A landscape with many valleys, sampled at points; each row gives a point and its height.
From any point a ball takes the steepest step (drop divided by distance) to one of its 2 nearest points. It stops when none of these is lower. Distance is the straight distance between rows; heights are no part of it.
zak height 326: [  2  42  20 -12  24 -12  -2 -16  54  16  13  -5  11 -12  -1  -5  -8   7
  -8  -6 -13  -3  -3  -3  -2  -4 -23   8  23   4]
suso height 78: [ 25  -3  29  13   5  11  -1 -11  14  22 -17 -21   1 -18   3  21  -3  -2
   1 -23 -13  -2 -11   3  -4   2  -7  19  11   9]
vezo height 187: [ 11  -1   6  -2 -17 -10  33 -19   0  14  17  -2  10  -6  -2 -18 -37  12
   3  10   7   2  -3 -25 -10   9 -14  -4  -4 -25]
dek height 57: [  3  11 -43 -20 -14  11  12 -22 -15 -37  35  28  -1  -4 -15  12 -11 -27
   3  31  31   4 -18  -8 -17  13  24   0 -28  39]
Valap height 592: [-13 -27 -23  31  -3  -1  -4  35 -41   6  -6  19 -26 -17  -8 -23 -26  41
  11  10  -7   0  29 -13   4  -1 -11 -13  -2 -39]
banip height 557: [ 12 -24  34  18 -19 -14  13  -5   1  28   3 -42  15  -5   8 -14 -26  -2
  15 -25 -37  11 -11  -3  14 -13 -15   8  26 -43]
zom height 447: [-28  26  26  -1   6 -33  13  15  -9  15  11 -35  25  51 -12 -15 -18  -5
   7 -16  -7  -5   1   0 -13 -22 -22   6  10 -22]
mogev height 545: [ 15 -30  33  18 -21 -13   3   8   1  -5  25 -14  15   3 -16  19   5 -27
   7   1 -17  -3   6  28  47 -12  34  15  14  -4]
Sula height 618: [  2  31 -12 -40   7  -4  11  -7  23   5  -9  11  18  -2  26 -32   8  20
 -28  12  13  -4  -2   3   0  10 -15  -8  -5 -11]
Ronaz height 584: [-26  26   4  23  -4 -21 -10  10  28   8  22  -1 -16  17   9 -27 -20  13
 -10   0 -18  -8  10  -2  20 -10 -15 -10  26 -57]
duri height 522: [ -1 -36 -29 -10 -16   5  18  11 -57 -14  -9  -8  25  33   5 -12  12 -10
   2  -4  19 -10   7  14   2  -3  13 -26 -17 -10]
banag height 578: [-14  12  23  24  -1  12  -8   9  26  12 -14 -11 -29 -28  29 -10  -1  17
  -3 -17 -33   4  10  -7  11  -1  -5 -13  15 -23]
teraf height 379: [-20  12  19 -24  21 -14  16  22 -21  15 -26 -37  36  50  10 -16  14  -8
   7 -29  -2  -8   3  16  -7 -23 -16  -4   4 -10]
neri height 581: [-13  27  10  13   2  -3  -7  -7  43  12  16  -5 -13 -12  23 -20 -12  13
  -9  -8 -28   0   7   0  24  -3 -14 -15  29 -30]
kub height 293: [  5  -5  25  12 -14  16   3  -4  18  17 -53 -25 -10 -33  43   7  14  18
   7 -34 -15  10  -7  -3   7  15 -18   5   9  -6]
Nupen height 477: [  6  -1  -6 -10  -4 -11  -5 -18  16  13  15 -19  37  28  15 -22  -7  -8
 -12  -6  -4  -7  -5  29  32  -2  -5  -5  28 -32]
nutor height 77: [ 25 -14  35  15 -20 -13  25 -18   5  37  20 -27  15 -16 -12  -8 -43   4
  19 -10 -20  15 -18 -27 -12  -5 -19  15   5 -19]
nivu height 176: [ 13  14  40  22  35  -1 -27   2  33  16  -9 -18  -4   6 -14  29  12 -25
   3 -19 -27  -6   3  23   4 -18  13  20  24  33]
nozut height 256: [ 26  -2 -15  -1 -12   5  -6 -20  23 -30  30  24   9 -11  -2  19   0 -29
  -6  23  11  -3  -5  18  42   8  32   0  -6  24]
dadi height 101: [  5  -8 -51  -8 -22   8   9  -7 -26 -41  28  26  -4   2  -8   4  -8 -19
   7  34  27   1  -1  -2   7   7  36  -9 -27  21]
gur height 625: [ 24 -19 -36 -37  -6  20  -7 -11 -22  -9 -40   8  28   7  43 -11  23  14
 -19   8  27 -11  -9  25   6  23   1 -17 -19   0]
Bupo height 174: [-50 -10 -17   9   7  21  10  46 -69 -16  -5   3  -5  59  -5   5  27 -24
  -1  12  -3   5   6   2 -17 -27  10 -28 -22  -3]
zeva height 636: [ 31 -14 -48 -17 -13  18 -18 -26  11 -21  16  38  11 -11  17 -12   2 -10
 -18  35  26   1  -3  15  33  23  22 -14  -3  12]
Bas height 528: [  0 -52 -21   3 -14   7   1  33 -69 -19 -31  -6   9  21   8   3  20  -8
   9   2   9 -13  16  18   2   1  23 -18 -21  -9]
Tosus height 139: [-34 -13  -9   6  -3   8  33  35 -74 -11   7  -5   0  46 -16  -1   8 -16
   5  -1   3   1  -5 -12 -35 -20   2 -18 -31   2]
bogi height 76: [  0  30  18  18  22   7 -17   2   7 -10   7  16 -35 -17 -19  40   1 -23
  -9   3  -9  -5  -4   0 -22  -2  10  22 -16  36]
Gakan height 153: [ -7  -8 -36  16 -11  -1 -12  28 -35 -45  20  33 -31  -2 -17  10  -5 -10
  17  40   4   1  16   1  17  -5  43  -5 -22  11]
fuzi height 75: [ 11   1   7  32 -20  -1 -15  13 -28 -19 -17  15 -49 -24  -9  52  12 -20
  13  17 -18   4 -12  -1 -11   4  27  39 -51  33]
Pofo height 471: [  7   4  -3 -16 -13 -16  18 -22  21  16  11 -15  35  17  21 -32 -26   3
  -1   0   0   3  -9   3  21   2 -22  -5  23 -37]
Zoge height 175: [-26  39  17 -10  33   1  -3   5 -10 -23   3  17 -30 -16 -31  28   5   3
  -4   4   9  -3  -4 -33 -53   7  -7  19 -32  14]
nako height 200: [-45  -1   7   9  17  25   8  45 -55  -3 -17 -11   3  58  -8  19  37 -36
  -1  -3  -7  12   0  11 -13 -36  11 -17 -14  10]
Bavok height 227: [  2 -19 -45   2   3  13 -24   7 -13 -13  -2  31 -12  -8   8 -16   5  17
  -9  22   7 -12  22  17  22   8  12 -19   5 -19]
Gupo height 304: [-12  18  15  19  -6 -28   9  -6  -2   5  56 -10   0  22 -39   1 -39  -8
  -6   6  -2  -3  -1 -13 -20 -12  -3   9  -6  -3]
viku height 206: [-38   9  -6 -17  11  15  21  30 -60 -24 -14   7 -10  21 -11  11  17   1
   4   5  18  -3  -2 -24 -55  -4  -9 -12 -42   8]
fuvan height 212: [ -3   0 -10 -13 -16 -22  36  -1 -11   9  -4  -2  18  12  12 -36 -24  16
   0   7  16  -4   8 -12  -4   5 -16 -14  -7 -39]
Mem height 322: [-29  23  11  27   4 -15  -5  11  -3  -7  51  -1 -13  32 -32   7 -19 -26
 -10   6  -8  -5   7   4  -3 -18   9  -1  -8   0]
doso height 81: [ 12   6  43 -10  36 -16 -11 -15  25  13 -19 -27   3  15 -30  24  16  -5
  20 -21  -4  -6  -9  -2 -35 -15  10  19  19  40]
kez height 245: [-15  37 -26 -29  18  13  -4 -10  -7 -30  19  23  -9  -3 -15  17  10 -15
 -12  11  23  -2 -16  -4 -34   7   6   4 -24  38]
sarev height 485: [  9  -2  -5 -11  -2 -13  -7 -20  16   7  27 -26  51  40  -7  -7   0 -27
  -5 -12   4  -4  -7  38  35 -11   7   0  28   4]
fofaf height 178: [ 33 -53 -12  25 -34  20  -3 -17 -13   8  -5  15 -16 -39  11   1 -17  15
  11  10   9  15  -4 -23   7  27   5  -6  -6  -4]
vedob height 138: [ -6 -14 -59  -1 -10   2  -7   6 -31 -30  23  29  -8  14 -11 -13 -10   0
  -4  31  19  -5  19   4  10   3  21 -17 -16  -2]
rapa height 286: [ 20 -11  11  -7 -12  17  11 -15  10  19 -68 -16   7 -24  45  13  23  20
   6 -26   3   4 -15   4   2  27 -28  12   1   7]
sotot height 413: [-11  38  19 -23  22 -36   7  -5  42  15  -2 -29  33  24  -3 -24  -8   3
   4  -8 -12  -3  -1   3  -3 -16 -27  16  32  -7]
Vus height 226: [-44  16 -14 -14   9   0  17  32 -51 -22  -9  12 -13  29  -3 -16   5  14
  -4  17  15  -9  17 -20 -41  -8 -10 -24 -39 -10]
Demik height 633: [ 30 -29 -61 -32 -20  18  -8 -19 -17 -32   4  31  20   6  18 -10   9 -11
  -8  34  38   3  -8  15  23  24  26 -13 -20  20]
Fomu height 201: [ 20   6  40  29  15 -11 -13  -6  30  23  13 -29   8  -1 -24  18 -14 -19
   6 -17 -32  -1  -4  11   4 -19   6  21  26  16]
Lod height 553: [ 15 -31  13   8 -18  -7   9 -15  -3  18   3 -26  22   1  15 -14 -16  -6
   6 -17 -17   3  -3  10  24   2  -4  -7  29 -43]
sivo height 343: [ 17  13  38 -22  26 -29  16 -16  40  15 -26 -18  19 -12 -30  13   7  17
  26 -17   7   9 -13 -35 -40   4 -11  27  14  16]
bim height 283: [ 16  33 -22 -60  23   8 -14 -27  18 -10   7  21  22   1  16 -10  21   7
 -38  11  29   1 -24  13   1  12  -4  -1  -5  33]
seg height 316: [ 33 -18  33 -13 -11   0  28 -21  15  33 -40 -29  22 -24  21   4  -9   9
  24 -28   3  21 -24 -20  -9  14 -28  21  13   5]
kem height 243: [-21   4 -16   9   2   3   7  31  -9   1 -29  17 -25 -12  15 -27  -8  39
   0  16  -4  -8  29 -15  -9   4 -13 -19 -13 -29]
Ziti height 642: [ 22 -23 -43   5 -13  19 -23 -30  26  -2  27  44  -7 -30  17 -25 -12   8
 -10  25  18  12   6  -6  40  28   3 -23  16  -4]
Ziz height 456: [-20  18   5 -11  -2 -26   8   7  -1   8   7 -28  30  49   9 -28 -14  -2
  -4 -13  -2 -10  -1  15   8 -14 -19  -4  14 -39]
menis height 464: [-14  25   4 -15 -13 -42  16  -2  29   8   9 -28  37  36  13 -37 -29   0
  -4  -2   4  -2  -9  -1   7 -11 -33  11  24 -40]
Num height 600: [  7 -16 -17  -7 -20  18   8  -5   9   8 -46   3   3 -28  46 -26   4  33
   4   1  11   7   0  -8   9  25 -17 -19  -1 -14]
dese height 32: [ 32  -5  34   9  14  -6  -7 -16  20  19 -11 -18  -1  -8 -25  34   0 -11
  10 -19  -5  -1 -14   0 -19  -5   6  33   7  41]
nez height 436: [ -9   2  21  -8   6 -28  12  -4 -10  17   8 -48  43  52 -21 -11 -15 -11
  18 -25  -5  -2  -8  11  -9 -27 -14   7  22  -1]
fefa height 288: [ 23  22   7   2  18   2 -21 -13  37 -16  -1  11  -2  -4  -9  40  18 -34
  -3  -5   3  -6  -9  26  14  -4  21  20   1  59]
fab height 222: [-26   2   2   4  15  27  -5  32 -41 -17 -25  -7  -4  36   0  20  32 -29
  -3  -4  -3  -1   2  18 -11 -16  17  -4 -22  22]
penu height 154: [ 32 -31   4  25 -28   8  12 -17 -10  16  21   6 -16 -32  -8  -1 -31   4
   3   8  -1  10  -7 -28  -8  10   6   3 -13 -11]
Liges height 152: [ -7   6   7 -43  38  -7   3 -15  14  -9 -13 -13  21  31 -34  17  39   0
  17 -23  22   1 -25  -9 -44 -12   6   2   7  46]
zoke height 285: [  7  17   8   1   3  -9  13 -21  10   7  40   1   7   1 -24   6 -31  -9
  -6   8   5  -4  -4  -9 -17   1  -3   5  -6   4]
gar height 177: [-33  -2  15  -7  14   6  31  32 -65  -4  -3 -11   1  29 -26  12  12 -11
   9 -12   6   4 -11 -22 -53 -20  -8  -4 -33  14]
podom height 104: [ 19 -10  36  27  -8  12  -5  -7   6  29 -34 -19 -24 -32   8  32   9  10
   5 -31 -21   5 -17  -7 -13   7 -14  27  -3  12]
niti height 151: [ -2  34  28  -9  37  -9  -5  -8  21  -7   0  11 -18 -24 -35  35   6   8
   2  -8   8   1 -10 -32 -44   8 -10  27 -13  22]
pom height 645: [  7   5 -37   9  -8   8 -16 -25  34   4  38  41 -17 -25   9 -28 -25  23
 -12  20  11   8  10 -16  29  15  -8 -29  16 -16]
rulub height 602: [  0 -25 -35 -16 -23  15  -9  -2  17   7 -41  11   8 -34  55 -48   5  44
   3   3  14  20   7  -6  34  24 -14 -31  11 -16]
Dab height 240: [-18  15  -3  -2  23  26 -24  23 -23 -21 -40  -1 -17  25   7  38  45 -29
  -4  -6   2  -2  -1  27  -7  -5  14  13 -22  43]
Gupi height 231: [-12   4  -2  12  -7 -10  26  15 -13  10  -9   1 -15  -5   8 -26 -21  28
   2   7  -5  -6  19 -21 -11   0 -10 -12  -8 -40]
Ser height 255: [  1  -8 -22  -1   1  23 -19  12 -27 -21 -48  10 -19   1  26  20  24   7
  -8  10   5 -18   4  18 -16  19   3  -3 -30   8]
Zunam height 133: [ 11  29 -18  -2   8  12 -10 -23  27 -13  25  38 -23 -30   2   7 -13   0
 -21  23   8  -8  -1 -14 -11  16  -2  -8 -10  10]
Tulo height 367: [-24   7  12  -4  15  -2   4  18 -26   8   0 -30  23  57  -6  -6  11 -21
  -3 -22  -6  -5   3  22  -1 -24   0  -8   1  -6]
gimop height 514: [-17 -26 -28 -14 -18   4  19  14 -42 -14  15 -14  38  61  -2 -13  24 -24
  -5 -10  13  -6  -6  27  14 -15  12 -23  -2  -4]
Lobun height 615: [-14  43  -9 -24   3  -2   4   0  55   8  -4  15  -4 -21  34 -37  13  23
 -31  10  -7   6   5  -4   8   7 -19  -8  10 -13]
Risag height 155: [ -1 -27   0  26 -14  -3  -9  32 -35 -28   9  18 -29  -3 -16  15   5 -14
  11  25  -9  -3  21   7  22 -11  42   6 -18  -2]
Pafen height 211: [ 22 -34 -36  -4 -14  14  -2 -16 -10  -3  -1  22   7  -7  11 -17  -9   6
  -3  19  19  -2  10   7  22  21  10 -20   0 -16]
Kita height 303: [ 10  -9  33  -3 -13  -2  26   2  22  25 -53 -38  12 -30  34  -9  -2   9
  16 -36 -17  20 -11 -14  -3   0 -27  14  20 -10]
Lus height 607: [-18 -43  -7  37 -17   3 -33  24 -15  10  18  17 -38 -42  -3 -12  -4  22
   8   1 -18   6  37   5  39  -3   0  -7  40 -26]
domi height 258: [ -6  34 -11 -13  29  17 -34   1   8 -24 -25  14 -17   9   7  37  46 -26
 -13  -4   4  -8  -9  32  -2   0  10  19 -15  56]
kitet height 265: [  8  12   3 -20  12   4  14 -17   2   0   8  -2  13  -2 -11   7  -8  -3
  -6  -2  17  -6  -7  -4 -20   5  -5   7 -10  17]
non height 595: [ 11 -44 -27  22 -18   8   5  14 -36   8  -8  19 -18 -30  -4 -17 -28  38
  16  11   7   7  15 -22  -3   9  -5 -16  -7 -25]
vofed height 132: [  6 -20  20  26 -13  -1   1  24 -30 -10   5  -7 -12   3 -20  19   3 -25
   3   3 -15  -1   7   8   7 -14  35  15 -24   5]
vomo height 188: [-22  15 -10 -41  32   1  16  -2  -4  -4  10  -8  30  45 -31  -4  31  -1
   2 -17  18   2 -21   0 -32 -20  -9  -2   4  35]
suni height 613: [-21  37 -22  -1  -1   2  -7   3  46   2   3  29 -30 -36  26 -34   1  40
 -21  16  -4   2  18 -19   6   9 -16 -23   2 -14]
Rodu height 329: [ 29  -2  36 -21  13 -16  18 -17  32  27 -39 -27  22 -11  -3   9   2  12
  26 -23   1   8 -18 -19 -24   3 -19  26  24  13]
rike height 576: [-13   3  19  39  -6  14 -11  17   8  10 -13   4 -50 -41  15  -2  -5  34
  -1  -5 -25   5  13 -22  -7   2  -4 -11  -3 -19]
Zasi height 221: [ 19   8  24  28   4   2 -10 -12  32  15  26 -10   0 -17  -8  14 -11 -17
  -6  -9 -26  -1  -1   8  15  -2   5   7  22   3]
mavu height 197: [-40  38  -2 -27  35   6  10  11 -21 -32   5  17 -10   4 -34  20  20   1
   2  -1  20   4 -13 -32 -55   0  -4   8 -29  21]
reso height 651: [ 14   1 -21  10 -14  -7 -17 -33  42   2  56  25   8  -3   2 -15 -16 -13
 -19  18   3  -1   2   9  42  13   5 -17  25 -16]
Zifu height 537: [ 26 -73  19  20 -39  -5   6  15 -41  11  -8  -8   2 -16  -2   4   8 -10
  15  -2 -14  -3   7  11  21  -4  25   8   2 -27]
Tezov height 603: [-10 -29 -25   3 -16  16 -21   3   8   8 -29   5 -11 -44  41 -32   1  45
  11  -8   3  15  21  -3  38  14  -9 -30  23 -24]
fugu height 589: [-33  -8 -13  35   0 -13 -10  38 -22  11  -3  16 -31   1  -2 -32 -21  38
   5   7 -14   0  36 -10  17  -9 -16 -13  13 -56]
siti height 284: [ 17   8   2  13   6  13 -19  -2  23 -20  -1  10  -8 -11   6  32  20 -29
 -12   2  -6 -11   1  30  31   2  26  11   0  26]
ziri height 337: [-46  26   4  13   9 -10  -5  16  -7  -4  42  -9   3  62 -25   1  -2 -22
 -11  -2   0  -2  -1  11  -5 -26  -2  -6   2   1]
Raru height 120: [ 14  21  29   6  24 -12  -6 -15  19   3  21   8 -18 -28 -47  38 -12  -8
   4  -2  -1   3 -15 -25 -41   0   0  31  -6  38]
gese height 267: [  6 -13   4  11   3  17 -15   7 -29  -4 -65  -7 -18   3  22  40  33  -1
  -5 -12  -6 -14   1  24 -12  19  -5  16 -28  17]
nenus height 123: [ 11  -8  24  -4 -26 -23  43 -10  15  28  -2 -30  23 -17  12 -26 -37   5
  17  -8 -12  25 -11 -33  -6   2 -34   9  13 -26]
giruv height 313: [ 24  28   5 -19  24  10 -16 -30  52  14   3   6  14 -13  11   6   6  -1
 -15  -6   3  -5 -13  11   7   6 -10   5  16  20]
Zumu height 134: [  8   8  17  -2 -13   8  23 -12  21  11  -9   7 -13 -45   9   1 -12  25
   2   2   9  10  -7 -39 -23  24 -23   7 -10  -3]
pok height 300: [ 24  32 -10 -40  30   4 -23 -34  43   1  13  14  21  -2   1   4  15  -8
 -26   1  18  -4 -21  20   3   4  -2   6   9  44]
Kolan height 353: [-40  -2   1  15  -4  -1   6  27 -38  -7  23 -15  11  65 -18   1  11 -29
  -3  -7  -3   1   2  16   5 -24  10 -13  -5  -7]
Sur height 606: [ -7 -50   1  38 -23  15 -40  19 -13   9 -11   4 -44 -57  10  -1   3  30
  16 -11 -19  11  25  -5  23   4   8 -10  21 -14]
Solaz height 119: [ -4  19  20 -32  44  -3 -16  -9  22   1 -21 -15   9  30 -19  15  36  -7
   5 -23   6  -5 -10  12 -28 -16   8   8  11  47]
mel height 392: [-17  25  12 -48  21 -30  26  12   7  13 -24 -27  42  33   2 -26  15   3
   4 -20   8   0  -1   1 -17 -15 -22   6   6   0]
kuf height 629: [ 22 -29 -45 -34 -15  17   6 -18 -32 -17  -8   9  31  16  18 -15   9  -7
  -8  15  37  -4  -6  16   6  17  14 -19 -21   9]
Vug height 570: [ -4  12  36  14  -3 -13  23  10   8  22  -5 -24  -6  -7   2 -10 -23   9
   5 -12 -28   4   3 -17 -13 -10 -18  10   6 -29]
seb height 272: [ 11  27   9 -11  37   9 -33 -10  33  -3 -22   5 -10   7   0  33  37 -18
 -12 -17  -1 -13  -7  30  -4  -4   7  20   5  51]
bur height 533: [ 19 -55   4  16 -28   3   4  20 -52 -11 -28  -9   4   2   4  15  15 -13
  10  -1   1  -8   7  19  10   2  29   4 -19  -6]
kubib height 611: [-13   9 -20  15  -2  16 -27  -2  32   2  -2  18 -32 -39  29 -24   1  35
  -8  -1 -10   3  22  -6  26   7  -6 -30  18 -18]
Tok height 574: [-11  12  42  27  -4   1  11  17   6  20 -13 -12 -35 -32   7  -1  -8  20
   1 -10 -30   6   4 -28 -22  -5 -12   9  -9 -19]
sapo height 277: [ 17 -14  13   2  -4  11   5  -7 -16  14 -73 -14  -7 -11  29  32  27  19
   4 -23  -3  -7 -10   9 -14  23 -25  20 -14  11]
Rulaf height 424: [ -6  22  19 -23  26 -22   4 -12  15  14   7 -30  35  33 -22  -8  -5  -2
  11 -16   1  -6  -5   4 -13 -20 -13   6  23  15]
filu height 244: [-25   9 -10   8  11   3   2  25 -33 -10  -9  13 -23  15  -1 -14  -9  18
  -7  16   3 -12  25  -9 -20  -5   2 -18 -25 -25]
bevug height 622: [  6   5 -27 -31   2  10   4  -4  -9  -7 -22  10  13   5  28 -22  10  20
 -20  10  19 -10   3  10  -2  11  -3 -16 -19  -9]
pivev height 105: [ 14 -25  11  31 -26  -4  -3  24 -39 -17  -1   6 -32 -16 -18  31   1 -18
  17  15 -12   2  -5  -5  -2 -14  37  28 -49  12]
revi height 150: [ -9  23  29  -4  43  -3 -21   6  19  12  -7 -23   8  36 -17  15  19 -20
   1 -19 -12  -5   4  24  -5 -26  11   7  18  34]
Kezef height 338: [  5  31  25 -26  30 -19   9 -16  45  13  -4  -8  21  -8 -21   2  -1  11
   8 -10   4   0  -3 -19 -23   2 -15  18  18  13]
luki height 550: [ 10 -45  12  12 -24  -3  -8  -8   5  14  15 -12   7  -9  13 -10   2 -12
   3  -9 -21  -1   9  24  45   3  11  -6  49 -39]
Kedi height 238: [ 27  -9   7  21 -10   6  -5 -15  29  -3  28  10   1 -21  -5  18  -8 -24
  -9   8  -8  -1   0  13  33   6  22   2  10   7]
Paf height 648: [  8  19 -13   2  -9  -4  -4 -33  48  10  47  20   0  -7   7 -21 -28   7
 -17  15   3   2  -4  -9  20  12 -15 -19  16 -18]
bip height 587: [-27  13  14  33   6 -12  -6  23   0  12   6   3 -32   9   4 -20 -16  17
  -6   1 -29  -6  23  -8   7 -11  -8 -12  12 -52]
zeniv height 541: [ 29 -46  30  22 -24  -3   8   8 -19  10  -1 -23  13  -7  -9  17   5 -24
  10 -10 -16   1  -3  18  24  -6  27  19  -1  -8]
vara height 494: [ -6  12 -24 -20  -4 -10  -3 -14   9  -7  42 -13  39  49  -9 -13   4 -22
 -18  -4  13  -2 -11  30  21 -13   6  -6  10  14]
kefo height 609: [-20 -13  -8  32   0  13 -36  15   7   4   2  15 -40 -33  13 -14   3  26
  -3  -2 -23   1  32   3  29   0   3 -23  28 -28]
lum height 566: [ -6  19  41  21   1 -29   8   0   9  23  26 -31   6  13 -22  -4 -33   0
   6  -9 -28  -1  -4 -10 -13 -19 -17  17  13 -21]
Tef height 44: [  0  24   6  18   8   3 -17   5 -11 -23 -14  16 -41 -12 -11  57  16 -28
   4   9  -6   1  -9   4 -18   9  16  34 -28  48]
pokat height 561: [  0  -5  30  31 -14 -25  -2  -1   8  23  26 -33   9  13 -10  -9 -30  -8
   4 -12 -33   2  -3   2  10 -14  -9  10  27 -43]
Doni height 157: [  7  10  21 -19  -4 -25  40 -14  13  20   4 -18  30  -2  -8 -15 -30   6
  11  -2   6   8  -6 -25 -19   4 -26  13   6 -14]
Gagi height 266: [  1  37 -19 -49  26   8 -10 -17  11 -20  -1  24   5 -11   1   6  20   9
 -25   9  30  -6 -18  -3 -24  14 -10   7 -21  26]
suko height 223: [-34  39 -11 -14  24  13  -1   9 -18 -32  23  24 -20   6 -32  33  17 -28
   4   8   9   6 -20 -15 -42  -4  12  12 -22  47]
fudek height 109: [  7  21   7   0   5  10   8 -21  27   4  14  17 -16 -33   0   7 -18  11
 -11  10   5  -1  -5 -23 -17  15 -14   2  -7   4]
filun height 195: [ 30 -59 -21  11 -26  16  -1  -6 -25   3 -19   9   7 -19  15  -5  -4   7
  10  10  11  -1   6   1  16  22  11 -12   5 -19]
zad height 246: [-18  36   2 -32  23  -7  15  -7   5  -9  22   5   8   5 -23  -2  -4   5
  -9   0  19  -5  -2 -15 -31  -1 -12   4 -15   9]
Vido height 605: [ -8 -35 -10  24 -19  20 -42   7   1   3 -32   1 -37 -54  32  -4   6  43
  11 -15  -7  10  22  -4  27  20  -2 -24  15  -9]
vikez height 403: [-10  31  16 -42  27 -36  16   9  42  16 -36 -26  36  15   5 -28  16   1
   2 -15  -9   4   6   1 -15 -12 -24  20  27  -3]
sozon height 598: [  8 -39 -22  10 -21  12   4   9 -17   7 -35  10  -8 -30  26 -23 -14  43
  13   5   8   7  14 -18   6  17 -11 -22  -2 -26]
Beku height 103: [  6  23 -37 -10   1   9  -3 -20   2 -30  32  40 -23 -21  -7  11 -18 -14
 -12  36  20  -5  -3 -12 -19  15  15  -5 -25  23]
Ruruf height 655: [ 16   1 -16   1 -19 -12   2 -37  24   3  61   8  26  18 -13 -13 -36 -19
 -10  21  17   1  -6   3  22  13   0  -7   8  -8]
Furos height 271: [ 25   2  -6   5 -14   9 -13  -8  13 -44   2  25  -8 -18  11  43  18 -25
   8  20   5  -8  -9  26  51   7  38  11 -12  33]
Melir height 220: [-29  19   3 -21  26   1  17   6 -14  -9  20  -3   7  29 -36   9   8 -11
   4 -12  13   2 -11 -12 -39 -16  -6   3 -10  28]
Nudi height 242: [ -2 -20 -38   2   7  20 -21  22 -26 -18 -34  21 -19  -5  18  -2   7  24
  -3  20   7 -15  21  11  -6  12   6 -17 -19 -10]
ripip height 166: [-13 -20 -56   1 -20  -7  -2  25 -42 -50  33  37  -9  12 -21  -2  -6  -4
  21  39  21   2  20   8  34  -8  34  -9 -11   5]
bedat height 548: [ 12 -45  32  24 -33 -13  -6   1   8   8  30 -10   2 -12  -4   7  10 -20
   5   2 -29  -5  12  25  53  -6  26  11  40 -23]
Pamet height 122: [ 34 -41  27  28 -34   2  11 -15  -5  32  16 -19  -2 -31  -6  -1 -26  -4
  12 -11 -19  17 -16 -21   0  -1   2  10  -2 -21]
Bok height 126: [  7   9  33   6  -3   6  14  -5  17  18 -32 -10 -19 -39  11  19   4  23
   5 -17  -5   7  -9 -24 -24  15 -24  21  -8   4]
fom height 504: [-22  -3 -35 -16  -9   7  14   8 -14 -19  37  -3  33  60 -12  -9  25 -28
 -14  -2  12  -1 -20  29  18 -20  12 -11   0  19]
Bokev height 639: [ 24 -30 -55  -3 -13  11 -25 -13  12 -25  28  57  -3 -23   5 -12  -3  -3
  -2  43  22   4  16  12  53  20  19 -12  14   4]

Call two points neighbours if one is among the 2 nearest of the other. Go from one point of each pair to the other, from neighbour to neighbour, staying as low as possible. Name the highest point that can't be avoided.
Tosus, Tef -> fefa
Gakan, dek -> ripip
nutor, Tosus -> filu
dese, fudek -> Zumu
Tef, Gakan -> Risag
fudek, dek -> Zunam
